Each row is a point on a tangle of strands that fork, close into loops and nearly touch. The rows are in no order.
In the rows, 128 means zero.
Points whose rows are less than 130 apart are linked; no others are. Some points are linked to none.
tati: [161 123 123  49 123 119 158 120 126 114 133 125 180 132 132 168 147 161
 120 145 173 144 166 124 157 101 121 102 193 129 106 142 138 139 126  85
 124 104 164 130 112 105]
peve: [102 136 107 115 117 160  89 161 112  41  90  89 168 119 150 150 127 129
 122 116 201 108 134  81 105 163 149 104 184  86 142 151 132 166 135  82
 144 133 153 122 112 102]
rud: [178 153 118 133 162 124 113  59 137 166 146 147 120 182  82 107 194  81
 130 120 100 162 159 152 181  79 108 100 120 132 114 150 176 107 147 200
 178 105 110 115  97 158]
pel: [ 88  94 142 165  90 130 143 131 107 151 136 160  92 127 110  96 113 141
 140 117  80 111 112 151 128 133 137 163  69 188  99  77 103 109 127 129
 106  81  63 143 164 202]
Memus: [118  71  94  73 144 166 175 144 177  64 144  86 168  82 203 155 109 182
  84 104 176 126 128 113  95 116 113 147 188 117 151 150 102 123 118  67
 116 155 164 128 106  67]
ras: [121 113 190 134 107 142 138 103  98 177 127 173 128  92 128  56 110 156
 145 127  31 111  97 183 155 122 108 163  75 215  93 113 143 119 130 136
 137  48  96 139 139 214]
teroz: [153 120 147  95 107 108  95 138 127 153  81 116 135 150  78 110 141 150
 131 109 127 165 159 174 147 152 137 156 165 147  71  83 122 139  96 119
 146  55 118 113 107 202]
Bap: [120 112 163 164 123 146 118  76 108 156 128 158  92 111  88  62 137 130
 152 122  37 123 123 166 147 108 113 149  75 205  85 114 127  94 134 161
 144  53  70 137 131 234]
derom: [ 53 147 137 166 184 145  83 103  80 194 145 167  90 162  87 112 126 132
 165 115  71  87 167 185 172 123 150 116  78 156  94  91 154 136 120 110
 107  84  76 140 117 193]
Rel: [181 117 125 127 126 112 156 161 183  74 127  91 144 101 143 144 136 119
  98 116 145 146 115  90  63 122 108 143 200  98 151 152 126 124 142 160
 154 166 163 119 129  97]
namid: [116 130 142 134 141 139 123 182 175 101 156 107 118 100 171 127  86 137
  97 145 113 126  99 102  68 183 152 163 141 107 147 148 154 124 112 114
 138 180 157 117 138 101]
tek: [160 169 177 216 154 105  73 128 124 153 124 126  90 117  86  82 149  43
 118 127  63 118 127 140 117 144 140 111  65 155 151 133 187 111 167 176
 154 152 127 119 133 132]
Gak: [ 72 128  85 213 112 132 117 123 119 121 153 138  68 142 114 129 134  91
 156 122 140 115 115 112 110 135 143 108  68 125 127 119  91 125 138 166
 117 159  80 163 152 125]
vamal: [108 132 132 154 114 123  98 149 120 133 113 122 106 146 105 128 126 117
 141 133 129 132 137 122 121 163 154 142 126 115 104 106 133 138 126 126
 120 122 115 129 133 152]
vuz: [133 139  95 121 119 127 107 150 146  75  78  81 159 142 115 149 168 142
 136  81 174 138 132  96 108 113 131 129 215  58 146 146  87 154 145 147
 121 126 145 143  87 110]
kes: [112 159  77 120 200 131 120  58 129 196 171 140 132 151 133 154 130 150
 135 162 130 122 149 129 169  84 114  65 103 117 167 144 146 124 121 118
  89 169 134 124 121  86]
beden: [ 64 107  95  99  83 146 153 131  98  86 113 136 144 135 130 146 133 139
 153 103 195 113 125 128 153 113 138 136 146 103  94 127  63 159 128  86
 111 115 108 149 132 123]
mup: [170 196 105  89 179 121 109  69 119 122 158 131 183 172 136 170 191 130
 115 169 175 129 173 104 152  97 120  41 167 108 163 174 184 136 138 141
 138 127 151 109 107  94]
fope: [158 109 106  81 112 115 168 126 141 138 115 116 148 132 126 150 135 158
 127 125 145 155 147 128 148  87 111 138 173 120 111 123 109 132 121 120
 114 115 143 128 120 120]
tesa: [ 79  80 115 125  94 143 174 161 140 124 139 134 111 126 155 131  89 155
 128 109 122 123 105 136 120 131 133 180 108 127 119  93  84 122  95 112
  95 134 102 127 154 125]
Zap: [119 139 136 116 178 124 120 127 129 177 148 120 137 119 157 152  97 170
 117 174 104 121 127 116 133 140 140 119 123 128 153 122 159 126 119  82
  90 155 162 120 131  87]
rik: [ 94  97 110 114 126 149 191 106 116 166 151 164 116 127 178 139  84 157
 140 134 114 104 117 127 154  98 102 136  70 131 154 103  85 116  97 100
  86 157 108 114 156 102]
duta: [163 111 143 203 141 104  99 119 157 143 114 114  76 115  63  73 141  86
 116 114  51 165 131 141 108 116 114 161  83 160 126 122 126  88 148 199
 141 138 110 117 139 189]
tipif: [ 61 107  81 157 106 150 178 100  92 125 171 173  79 130 168 145 106 123
 167 113 149  81  94 120 134  96 105 103  46 149 139  95  49 124 111 139
 100 152  66 156 179 119]
karu: [173 136 113 109 124 127 156  73 115 153 149 167 115 165 109 121 162 101
 132 140 112 160 141 143 181  72  96 114 117 134 110 163 151 118 146 179
 157 101 110 131 123 150]
dumap: [146 133 106 158 120 122 121 144 169  72 116  92 125 124 139 136 154  89
 127 104 168 138 110  82  69 115 116 123 178  74 166 164 104 146 156 168
 152 179 141 127 112  88]
nin: [228 125 167  70 134 110 171 108 111 148 141 174 163 116 126 110 135 136
 111 158  86 155 136 158 169 100  86 120 139 164 100 159 181 118 144 151
 165  69 155 126 119 154]
dolu: [135 152 183  61 139 119 102 148 101 176 117 149 170 140 134 136 123 167
 124 151 124 122 148 167 170 173 152 118 141 159 107 112 179 156 112  61
 126  77 165 127 106 136]
Taf: [119 166 121 176 165 124  93  97 110 183 153 149  92 148 104 114 136  88
 137 144  89 114 139 139 156 124 139  88  76 138 134 135 168 126 147 146
 127 151 115 139 128 118]
miga: [112  81 142  94  76 135 185 140 119 143 133 148 139 114 145 116  94 148
 120 125 119 122 113 153 146 120 128 164 102 160 104 105 101 129 107  99
 109 106 112 128 156 132]
Loren: [143 112 175  68 118 124 150 129 112 200 124 156 158 118 132  97 101 174
 124 141  76 129 130 186 172 129 117 153 114 186 102 110 155 134 107  90
 127  70 141 121 120 150]
luz: [125 112 133 155 116 135 124  87 114 159 117 157  85 145  75  87 150 121
 153 113  82 143 147 158 156 100 118 154  93 175  78 110 112 103 132 163
 145  68  69 130 128 216]
zami: [ 43 121 107 121 148 153  97 183 144 103 137  92 140 131 165 147  79 167
 128 120 141 122 121 107  99 178 166 160 141  82 136 122 123 140  83  83
 102 151 132 123 123 119]
busa: [187 132 167  84 170  98 112 144 149 198 118 109 156 117 119 128 110 191
  96 147  64 148 140 167 132 146 121 135 152 172 130  89 170 114 113 115
 117  96 178 115 115 140]
Gonul: [ 67 105 135 160 104 141 135 176 130 121 153 133  93 122 150 124  86 142
 132 129 109 109  97 130  97 176 167 173  88 134 117  98 112 126 107 113
 105 140  92 143 163 137]
gufu: [157 175 171  99 141 115  78 164 114 119 102 112 169 133 136 149 127 137
 113 157 152 111 144 111 116 187 157  93 166 121 136 117 188 141 122  89
 133 109 184 107 114 115]
Raf: [153 143 131 207  86 114 119 115 119 110 128 135  82 141  82 101 166  50
 140 121 123 137 116 109 107 135 139 120  77 146 120 146 128 104 165 195
 161 130  90 136 148 150]
kaz: [ 80 154 117 103 185 128  92 120 100 188 135 127 153 147 127 158 107 174
 136 159 118 118 153 129 163 144 151 104 126 113 143 112 155 140 104  71
  79 130 145 115 119 114]
zevu: [ 87 120  52 138 147 157 133 107 148  91 125 106 120 117 176 151 119 137
 143 113 187 118 114  90 102 105 104  96 142  78 171 162  71 149 136 125
 121 199 121 149 102  80]
lovab: [166 150 132 114 121 104  83 136 130 136  71 106 138 166  71 128 164 128
 138 108 145 167 165 138 138 136 139 137 176 115  96  94 128 129 118 144
 143  75 136 109 102 178]
fanu: [138 118 122 174  68 121 144 123 115 103 131 148  83 127 108 117 143  87
 142 130 125 140 105 107 116 130 133 136  95 150 107 137 109 114 158 174
 143 125  89 153 157 152]
Bafo: [168 155 132 178 147 119  99  76 131 160 141 141 101 156  70  84 174  55
 132 117  79 146 152 145 155  98 119 102  86 147 115 147 169  99 158 197
 172 119 109 122 115 158]
petos: [180 128 140  98 169  92 131 148 169 175 131  95 148 120 126 142 115 178
  89 149  74 159 138 131 105 125 117 140 166 144 144 100 153 107 119 138
 107 126 174 107 133 122]
Nogim: [168 174 192  90 151 123  95 134 105 177 115 171 145 137 137 115 139 142
 130 153  96 120 138 173 170 162 134 116 136 165 107 125 208 143 136  98
 152  72 165 132 105 150]
fup: [115 103  76 103 126 157 139 138 152  70  93  94 147 118 155 153 149 156
 127  79 181 123 116 104 107  94 112 132 210  61 152 165  56 151 146 124
 108 153 135 162  76  86]
tupot: [ 71  92  92 130 126 163 190 105 113 117 151 152  96 118 197 148  84 145
 148 127 158  82 101 113 134 103  98 124  65 123 154 106  52 121 100 105
  97 181  96 130 159  92]
Goz: [106  99  70 134 130 137 168 116 163 149 128 122 107 148 150 151 119 152
 153  96 140 129 121 119 133  68  95 147 127  87 159 113  52 119 101 149
  77 166 109 134 120  98]
nizu: [100  92 100 108  66 158 184 117 116  57 117 134 118 104 158 146 136 118
 143  98 194 102  99 128 147  99 116 138 153 110 100 143  49 144 148 109
 128 139 109 167 144  99]
moni: [ 63  94  97  62 137 138 145 142 128 147 123  99 194 145 143 163 108 206
 131 106 156 134 148 129 152 113 138 139 161 107 140  99  95 138  79  56
  71 119 140 108 109 105]
pitum: [ 96  94 143  70  88 132 125 183 137  92 108  84 172 129 123 133 106 161
 115 100 165 143 137 157 128 172 163 160 170 128  96 100 118 155  92  77
 117 102 148 128 118 125]
led: [196 147 151 128 104 106 110 134 116 109  78 125 126 151  80 116 175  93
 137 118 150 156 150 136 129 141 132 135 158 130  90 119 140 118 136 165
 175  75 129 106 122 172]
mol: [126 103 153 124  79 130 164 124 104 157 132 163 112 112 127 102 106 135
 126 138  89 123 105 149 145 125 123 158  86 174  97 112 123 120 132 129
 125  90 105 139 159 165]
mab: [ 49 134  99 142 151 146 118  92  76 184 164 184 107 178 101 131 138 128
 170 119 122 101 149 170 181  99 133 105  82 135  99 107 123 138 115 123
 104  98  67 131 132 172]
vol: [227 167 162  81 159 105 148 123 120 105 149 148 185 113 147 166 152 131
 105 179 154 123 157 106 117 122 113  69 178 145 141 158 189 124 148 118
 153 114 185 119 116  83]
lasu: [161  94 101 131  91 121 183 100 142 154 125 143  98 128 110 118 130 121
 140 112 102 157 122 134 149  71  86 156 107 136 115 123  84 102 128 179
 117 120 103 132 143 149]
netu: [116 172  96 124 153 154  73 126 109  61 104  86 174 117 161 152 134 125
 120 145 203 100 143  59  88 148 125  66 171  92 182 172 151 161 150  93
 148 159 151 102 105  83]
dufoz: [110 130 135 118 106 143  87 189 137  56  97  83 159 124 143 144 113 125
 115 113 172 117 126  97  91 186 167 137 184  92 126 129 145 154 112  97
 143 128 156 117 115 120]
nes: [185 148 188 186 138 105 101 136 124 150 116 136 103  88 103  77 122  84
 116 144  43 131 104 145 111 155 124 141  81 164 139 140 183 106 165 178
 148 136 148 121 149 156]
vevig: [151 146  98 130 109 123 129  91 117 134 119 150 118 176  92 130 181  94
 156 116 155 161 148 129 164  89 124 111 135 105 105 151 121 128 144 171
 149 106 105 134 112 146]
roge: [134 117 177 100  62 133 140 167 105  68 120 125 146 101 139 129 108 117
 114 141 169 102 108 137 125 194 162 133 142 146  90 131 151 153 135  80
 155 107 141 141 145 113]
taz: [114 120  85 112 152 135 167  79 126 171 153 150 120 135 158 155 109 152
 141 150 138 119 133 122 162  78  99  97 103 120 154 132 106 120 111 110
  89 166 121 125 135  85]
feb: [172 117 172 129  54 122 161 150 103  63 120 142 124  88 128 117 121  93
 115 145 145 121  93 124 113 173 149 142 124 155  89 144 150 128 158 135
 168 110 129 140 165 129]
dok: [126 195 113 144 159 123  59 117 112 114 119  95 160 151 126 151 151 105
 132 152 176 111 149  78 112 141 138  55 151  92 174 153 166 150 138 124
 141 151 153 100 116  91]
vul: [135 183 196 137 172 135  47 109 106 171 100 158 105 146 104  92 148 114
 153 125  59 106 150 191 171 162 141 122 115 170  97 106 199 130 132 121
 167  64 125 132  94 198]
vik: [119 139  85 135  93 134 141  97 113 102 112 144 117 161 108 145 172 102
 168 106 181 140 132 124 156  90 122 112 144  89 107 152  76 148 144 155
 130 120  99 157 115 123]
dib: [235 149 189 129 115 103 107 130 111 124  86 143 129 122  85  95 157  84
 128 135 108 152 133 150 124 151 112 130 135 158 101 125 168 101 143 178
 203  70 140 101 123 185]
dil: [145 179  88 161 129 116 111  81 137 131 145 124 135 158 117 129 176  60
 143 136 180 130 139 103 138 102 119  53 118  96 156 172 145 135 146 172
 157 164 119 124 114  86]
Dula: [ 80 147 118 235 142 125  81 137 120 139 162 131  65 139  95 112 137  74
 138 125  97 104 132 130 104 158 161 103  52 140 134 115 137 121 144 160
 116 163  88 149 149 132]
keleb: [ 96 104 144  84 106 146 113 202 160  67 127  74 165 117 151 137  94 159
  97 102 161 138 125 133  97 195 168 159 178 114 114 123 138 143  90  80
 131 118 164 122 117 111]
fiv: [154 141 104 202  97 107 129  97 145 123 151 134  93 129 101 102 165  33
 137 123 133 138 115 102 114 114 115  93  77 131 144 158 125 108 164 202
 159 163 104 145 145 112]
Vus: [217 108 168 119  84 107 173 153 127  91 119 136 142  75 122 117 108 104
 100 148 110 148 102 129 110 149 109 148 136 147 111 150 156 114 149 161
 159 120 158 130 158 133]
zofav: [110 132 124 177 171 112 108 157 186 139 161 103  87 124 132 119 103 111
 105 127  82 144 111 110  81 134 133 157 114 105 165 123 136 110 117 161
 116 198 139 117 151 110]
Kini: [ 84 101  61 101 142 149 164 112 145 126 114 112 138 139 162 163 118 179
 151  93 166 123 126 118 137  74 104 132 154  75 159 125  54 133 104 107
  72 159 115 136 104  84]
pafo: [154 133 172  78  86 130 157 102  78 120 140 191 142 146 124 102 155 107
 125 141 125 133 121 165 179 126 126 136 125 163  72 148 162 135 149 131
 180  55 104 137 130 181]
Lus: [ 69 116 129 127 149 133 100 181 148 153 129 101 130 141 136 134  82 174
 127 124 108 128 130 142 119 173 168 172 118 107 126  80 131 133  80  88
  81 129 127 115 131 139]
foro: [ 49 134  75 186 161 139  76 173 170 103 131  97 105 151 116 133 126 133
 145  86 133 138 128 105  80 135 152 157 136  56 156 126  87 139  99 156
  95 165 116 136 111 128]
lekig: [210 108 118 120  81 104 191 120 147  86 112 127 126 103 118 136 148  94
 132 121 149 163 124 116 121  88  93 135 165 114 119 163 103 115 155 178
 153 130 141 144 136 113]
mubuf: [159 112 102 142 145  92 125 138 187 160 103  92 111 146  84 124 148 157
 124  95 103 180 140 136 112  90 112 178 168 105 130  96  85 109 113 179
 105 131 125 117 114 147]
san: [189  97 133  96 125 106 177 162 184 105 139  97 157  92 142 147 107 158
  85 130 120 158 123 115  83 126 109 153 183 128 138 133 137 111 125 142
 130 145 175 119 133 101]
Bobe: [ 53  84 135  75  95 168 178 125  99  85 152 134 159  93 186 139  92 152
 113 138 193  81 110 137 145 139 139 136 113 146 119 123  83 148 114  28
 117 141 127 132 144  86]
Tum: [161 105 154  53 129 108 153 145 136 181 124 122 173 127 125 128 108 190
 108 141 106 149 150 167 154 123 121 138 156 168 110  96 150 124 101  92
 116  84 157 110 118 131]
vubu: [102 139 130 120 145 147 140  98  97 128 154 154 119  93 186 144  95 144
 127 192 163  97 111 113 133 142 127  94  87 129 148 159 135 145 130  67
 125 180 136 142 134  70]
Molo: [108  98 119 124  99 138 167  91 110 175 122 172 105 156  95  97 139 138
 155  99  94 131 138 159 167  70 100 162 100 172  87  96  82 112 116 150
 120  71  64 121 134 201]
sino: [ 85 122 110 131  96 138 125 143 110 110 114 123 125 140 123 146 125 129
 147 125 164 126 132 114 133 144 148 136 139 101 102 122 103 150 119 107
 117 126 112 142 135 132]
gud: [132 105 105 131  84 138 171 120 137  83 128 129 108 106 154 147 120 108
 131 132 164 125 107 103 119 114 113 130 138 111 122 153  93 137 144 131
 139 161 125 151 143  99]
Vusu: [115 143  78 141  94 145 124 108 117  70  96 119 133 143 126 140 173  95
 162  98 206 122 125 102 136  99 119  96 164  68 130 175  70 159 153 150
 139 142 111 161  97  97]
vela: [ 65 109 145 170  90 133 137 159 103 123 156 152  84 118 135 119 101 133
 134 129 101 100  93 132  99 173 167 159  68 170 110  84 109 118 130 114
 101 107  67 166 176 177]
Boko: [123 101 165  92 107 147 149 152 117  93 141 128 153  79 171 141  92 148
 100 162 161 106 112 126 120 175 148 128 136 143 120 147 150 148 126  52
 134 138 160 138 135  74]
did: [107 128 132 174  63 122 145 122  90  89 142 169  80 138 100 118 158  92
 151 121 135 125  95 113 116 140 156 127  82 180  91 114 107 116 163 149
 139  87  57 173 163 186]
Sano: [145 124 171  81 135 145 119 156 117  77 137 115 187  86 169 156 108 159
  95 162 177 103 136 112 108 185 151 103 166 143 133 149 170 150 124  42
 137 129 191 128 108  69]
dez: [220 104 140  54 118 103 203 115 128 128 142 151 173 102 133 141 131 148
 102 153 126 160 147 138 158  85  84 113 170 158 109 151 150 112 137 127
 137  94 165 131 130 114]
reben: [ 65 128  86 212 161 125  70 158 149 140 129 102  83 158  78 129 132 120
 146  93 113 137 156 130 105 138 158 152 104  87 137  95 102 132 105 163
  91 155 101 135 124 150]
dup: [207 100 120 129  92 107 179 106 139 138 121 135 117 107 103 108 132 104
 122 129  97 174 121 130 136  83  78 150 125 138 113 151 116 100 149 195
 143 118 135 131 142 159]
Tof: [ 66  98 122  97  83 133 184 117  93 157 131 171 136 154 112 115 134 141
 150  98 136 111 133 159 162  93 132 161 104 158  82  78  67 137 105 108
 108  78  68 122 145 179]
bivo: [192 145 185  56 142 116 133 151 113 100 132 136 205 103 150 166 131 161
 100 165 164 119 156 125 124 161 139  79 180 163 128 139 184 140 130  68
 136 101 201 124 103  82]
nir: [ 77 151  61 100 197 145  90 114 146 106 125  66 191 131 161 186 131 199
 105 135 155 125 154  65  86 131 119  96 181  95 195 154 112 142 133  99
  97 164 159 121  99  86]
Zagiv: [ 78 126  82 175  96 138 145  92  96 125 165 170  73 142 129 135 140  92
 165 126 151 106 105 118 134 111 127  90  58 149 117 127  85 127 141 163
 119 140  66 170 159 134]
sopaf: [136 135 138 167 110 130 135 133 130  95 148 129  97 101 161 122 102  92
 114 168 134 111  94  94  90 160 127 113 106 123 155 159 143 135 152 140
 152 189 135 133 152  87]
fen: [118  94 121  87 126 149 165 127 137 103 143 113 146  91 178 155  95 163
 105 147 163 123 119 107 119 124 119 126 149 121 138 143 118 129 118  69
 119 161 150 125 127  73]
vom: [112  93  80 130 122 169 165 126 163  62 134 113 100  94 195 140 106 124
 117 112 177 113  97  94  91 115  96 134 148  96 150 165  73 139 140 119
 140 192 128 147 123  82]
fego: [ 64  95  62  89 133 168 138 116 120  80  95 110 158 118 161 161 132 176
 146  77 196 108 125 117 146  84 106 126 181  64 149 156  37 154 126  90
  89 141 119 157  89  91]
Nep: [154 145 169 163 186  91  99 156 185 153 143 102 106 108 115 105 109 113
  84 138  52 151 109 124  79 147 132 155 121 125 170 118 172 106 129 168
 121 182 167 106 155 120]
lum: [107 177  81 156 204 123  87  65 125 195 168 136 123 172  98 131 148 107
 133 135 113 121 157 146 177  98 136  51  90 116 145 146 167 128 132 142
 114 164 121 128 114 100]
fevo: [194 156 198 190 162  97  48 132 140 136  80 110  93 116  62  75 159  68
 118 110  65 136 143 157 105 160 127 142 100 167 134 102 166  93 140 177
 180 106 127  89 124 194]
sezut: [114 103 137  87  93 118 135 147 119 163 102 125 143 147  95 112 121 156
 133 112 131 146 148 171 155 137 140 165 140 150  78  84 109 142  99  96
 121  71 104 118 123 177]
Muv: [148 152 145 198 117 129 100  90 105 135 141 150  83 145  76  86 177  49
 142 125  95 129 130 135 136 127 139 105  63 167 111 148 157  96 167 194
 172 103  85 138 131 173]
bol: [155 103 101 116 133 107 163 148 202 125 118  92 128 129 128 144 137 165
 114  92 122 166 122 120  95  85 109 174 189  89 146 120  76 116 116 167
 102 148 142 131 114 111]
gor: [153 132 159 127  58 131 154 106  76  98 127 176 108 130 102 104 159  87
 136 128 125 136 102 136 145 139 141 136 101 179  72 140 136 114 167 159
 171  62  79 154 160 194]
sosom: [139  90  95 100 121 142 167 157 185  86 113  93 135 112 157 147 135 161
 115  80 152 141 110 115  97  92 116 166 208  77 140 148  66 133 124 138
 108 150 144 147  97  91]
Bam: [133 200 138 126 152 106  47 153 114 116  88  89 170 162 111 156 145 114
 126 134 157 116 154  93 118 162 152  75 169  95 155 115 179 139 120 123
 127 112 172  92 115 132]
peli: [136 138 111 192 108 113 116 129 158  98 129 110 102 132 116 120 154  61
 139 113 152 138 114  90  86 124 123 118 128  93 158 151 111 131 151 187
 153 179 122 130 129  99]
kekem: [ 39  92 121  81  97 153 195 121  85 112 154 159 156 120 171 139 104 145
 135 121 178  73 112 147 157 115 134 133  89 148 114 100  62 147 103  43
 107 133  98 126 158 113]
gel: [ 54 145  99  77 144 153  85 124  80  89 115 111 195 121 148 164 109 171
 134 147 194 110 153  95 149 155 145  92 154 100 141 153 133 157 109  42
 113 132 148 127 113 103]
Pufi: [101 127 123 156 126 150 139 115 115 107 160 144  92  94 186 133  85 124
 127 178 146  98  89 105 103 157 130 107  78 125 153 150 128 135 139 106
 139 193 121 145 150  80]
sazod: [ 50 103  84 101 132 138 147 131 109 164 120 134 151 159 126 150 111 176
 161 103 147 126 148 140 158 100 131 145 125  97 127  86  78 141  85  88
  76 120 106 108 127 130]
vov: [151 159 114 135 123 100  85 147 138 106  67  86 149 166  80 140 181 122
 149  90 168 163 152 107 117 119 140 127 195  78 128 118 106 140 128 163
 126 103 145 115  94 143]
tori: [108 158 132 166 158 131  78 167 163  98 137  92 121 125 152 129 113 104
 116 135 137 121 112  75  62 175 147 125 148  85 173 139 159 138 125 132
 141 188 146 104 136  99]
navi: [130 103 116 205 145 116 126 123 165 162 146 123  71 117  91  88 112 101
 113 113  46 147 125 138 115  93 113 157  60 146 144 115 113  90 127 195
 101 168 106 126 152 154]
Lik: [ 48  93 106  82  85 148 204 118  87 136 141 171 154 149 137 132 123 145
 151  93 163  82 128 155 169  92 129 147 100 140 113  80  39 141  96  79
  94 110  83 121 155 136]
nakog: [ 39 140  80 166 158 163  74 181 153  79 135  92 120 140 153 138 103 139
 138  99 145 127 115  86  74 169 158 151 145  59 158 144 105 152 100 121
 116 170 123 129 119 120]
Veza: [171 152 180 110 148 109 103 178 147 125 120 105 163 111 148 148 108 150
  97 159 121 120 125 113  89 190 151 114 168 134 149 122 189 133 126  99
 136 135 197 114 122 101]
Sasuz: [125 145 153 167 132 120  98 139 115 160 129 135  92 129 116 114 113 109
 131 151  89 122 122 134 128 158 144 136  98 142 122 118 161 127 137 131
 126 135 124 131 141 142]
pevat: [139 108 168 121 138 122 145 164 147 173 144 133 129  94 163 113  71 173
 104 154  65 128  95 150 121 157 136 173  98 152 145 114 160 113 106 107
  99 137 154 124 150 110]
Neluv: [139 159 150 114 191 116 101 140 149 144 149  96 159 112 164 163 112 170
  97 171 117 119 133  93  91 163 145 107 156 123 177 130 171 127 129  95
 109 165 187 113 125  78]
funa: [ 78  94 125  86 141 136 153 160 145 162 137 103 164 141 163 147  80 201
 116 123 126 131 133 144 134 141 147 160 132 120 144  88 117 124  71  61
  76 128 136  99 121 103]
bezi: [182 181 194 124 157 126  76 117  99 161 104 165 120 143 117  99 153 109
 141 142  76 122 133 174 162 149 126 115 122 163 108 127 212 122 142 140
 181  71 147 122 106 174]
gevig: [ 96  62  83  71 141 188 193 115 161  67 130 107 152  83 214 153 117 182
 109  82 193  96 124 123 125  85  85 144 166 105 161 140  52 120 113  58
  98 167 139 131 103  65]
pida: [187 183 204 189 179  85  51 133 134 152  93 106 113 128  75  86 166  37
 109 113  77 125 135 143 103 140 138 104  98 152 159 111 198 102 153 182
 174 125 146  80 124 151]
disod: [ 97 137  73 124 165 140 112 120 145 104 131  82 152 128 154 164 121 158
 127 133 168 129 131  82  96 125 121 100 167  81 170 150 112 147 131 108
 113 176 147 126 104  85]
met: [122 134  99 182 155 105  88 133 164 155 108  95  96 161  66 121 154 117
 138  97 109 160 155 130 123 110 138 151 130 104 131 100 106 121 123 170
 107 144 114 122 113 151]
musu: [168 163 171 172  92 109  90 158 110 100  92 120 108 138 102 116 154  53
 139 138 150 118 124 109  97 175 157 123 122 124 120 121 167 121 147 161
 170 113 123 102 141 148]
ziza: [205 132 176 143 116 106 136 133 111 141 125 150 125  91 121 102 117 100
 114 161  77 141 107 135 123 147 114 133 107 155 126 151 176 117 157 168
 151 123 160 127 149 140]
miku: [162 131 158 204 130 102  73 140 157 124  90 107  79 135  57  87 157  83
 125 113  93 151 142 140  97 151 140 164 107 144 118 104 129 103 140 181
 155 122 104 108 132 191]
nito: [103 168 158 150 196 138  65 104 101 202 125 154  97 153  99 107 125 133
 149 125  52 104 157 183 176 132 142 115  97 158 104 103 185 135 131 110
 122  99 114 135 104 167]
nagud: [148 158  90 156 115 128 107 113 138  77  99  91 152 141 131 135 181  78
 149 101 207 128 130  81  98 101 113  72 174  68 168 178 101 151 160 166
 154 159 130 129  91  83]
mafif: [117 124 158 132 148 133 135 170 158 138 164 125 115  91 180 121  71 156
 100 162  86 117  89 120  91 175 149 169 103 125 157 132 160 113 106 104
 114 174 154 124 152  92]
Zuzi: [130 129 187 111 134 135 126 113 104 206 123 173 136 105 135  76 104 168
 140 139  38 111 118 196 176 127 111 156  90 196 107 116 167 128 124 108
 130  65 129 134 122 174]
Beki: [166 142 142 139 185  89 116 130 167 181 139  98 119 122 109 124 116 142
  92 146  57 153 129 129 110 113 120 138 134 137 160 106 159 105 137 155
 110 156 165 110 142 120]
fodi: [158  91  82 145 101 117 185 107 173 132 124 128  92 131 136 131 129 115
 140  96 122 151 107 122 130  59  79 156 121 106 151 138  55 105 124 195
 101 164 116 152 130 114]
sazi: [ 87 148 146  87 136 129  97 143  89 152 124 136 157 137 135 147 110 150
 138 155 144 112 142 135 160 170 161 112 129 124 114 117 157 160 112  60
 110 113 146 130 122 127]
Sipe: [188 119 174  49 102 122 174 119  94 130 140 186 166 132 126 115 140 130
 110 148 126 140 137 176 184 115 109 131 142 165  77 150 172 139 135 120
 173  61 137 134 125 156]
Mitav: [155 145 152 112 118 137 134  81  89 140 149 189 113 169 113 107 169  94
 136 142 106 138 130 155 182 106 116 125 107 150  89 154 176 126 155 172
 181  77  94 134 120 179]
ger: [200 148 145 139 132 103 141 115 133 143 142 132 121 116 116 121 133  90
 116 160 105 146 120 111 122 120 107 106 125 129 151 153 165 117 161 166
 148 151 157 121 142 108]
non: [111 109 101 177 148 128 133 127 156 173 145 125  75 134 112 119 103 129
 128 121  76 137 125 137 129  99 118 155  83 129 143  95 107 105 114 161
  88 160 109 123 149 132]
nete: [204 139 186 150 119 126 104  97 104 128 101 149 107 112  85  68 159  84
 137 132  69 148 126 156 136 142 116 141 100 176  93 140 166  95 151 190
 196  59 110 119 126 213]
fepi: [ 86 109 102 102 158 160 150 108 125 117 152 120 137  93 204 160  83 174
 116 161 168 105 118 101 117 129 117 115 111 112 159 142 113 131 108  56
 107 187 137 119 119  72]
tevil: [ 47 121  76 116 148 145 142  95  87 177 144 172 131 173 120 148 124 153
 173 113 151 109 153 150 180  87 123 113  98 105 119 110  87 142  99 105
  84 121  88 120 135 137]
zefa: [125 142 117 154 177 109 102 137 186 133 148  85 124 132 131 140 126 123
 100 136 112 141 121  89  81 131 129 126 150  91 175 128 139 123 126 153
 120 195 157 108 137  93]
dilo: [122 107 146  50  90 125 150 150 109 109 118 117 180 130 122 140 129 146
 118 127 179 134 146 153 162 139 143 126 168 140  87 123 130 152 113  67
 130  93 153 128 124 122]
taza: [215 153 156 115 132 104 153 113 122 123 147 145 150 101 141 139 135 107
 111 179 134 128 130 106 120 122 107  88 146 135 149 171 176 124 155 137
 157 140 171 125 134  89]

A piece is two or more points that can be reached from each other along the links. Count, over all rows, the pieces, the separate loops (a circle has one, a figure eight two, a Y none), the forks (points with three links) and the tips (points with one).
pieces: 6
loops: 4
forks: 9
tips: 13

How many points has the smallest loop of links through each point below? Write none if it is on no loop.
karu: 10
vela: 6
ziza: 10
vik: 12
Gak: none
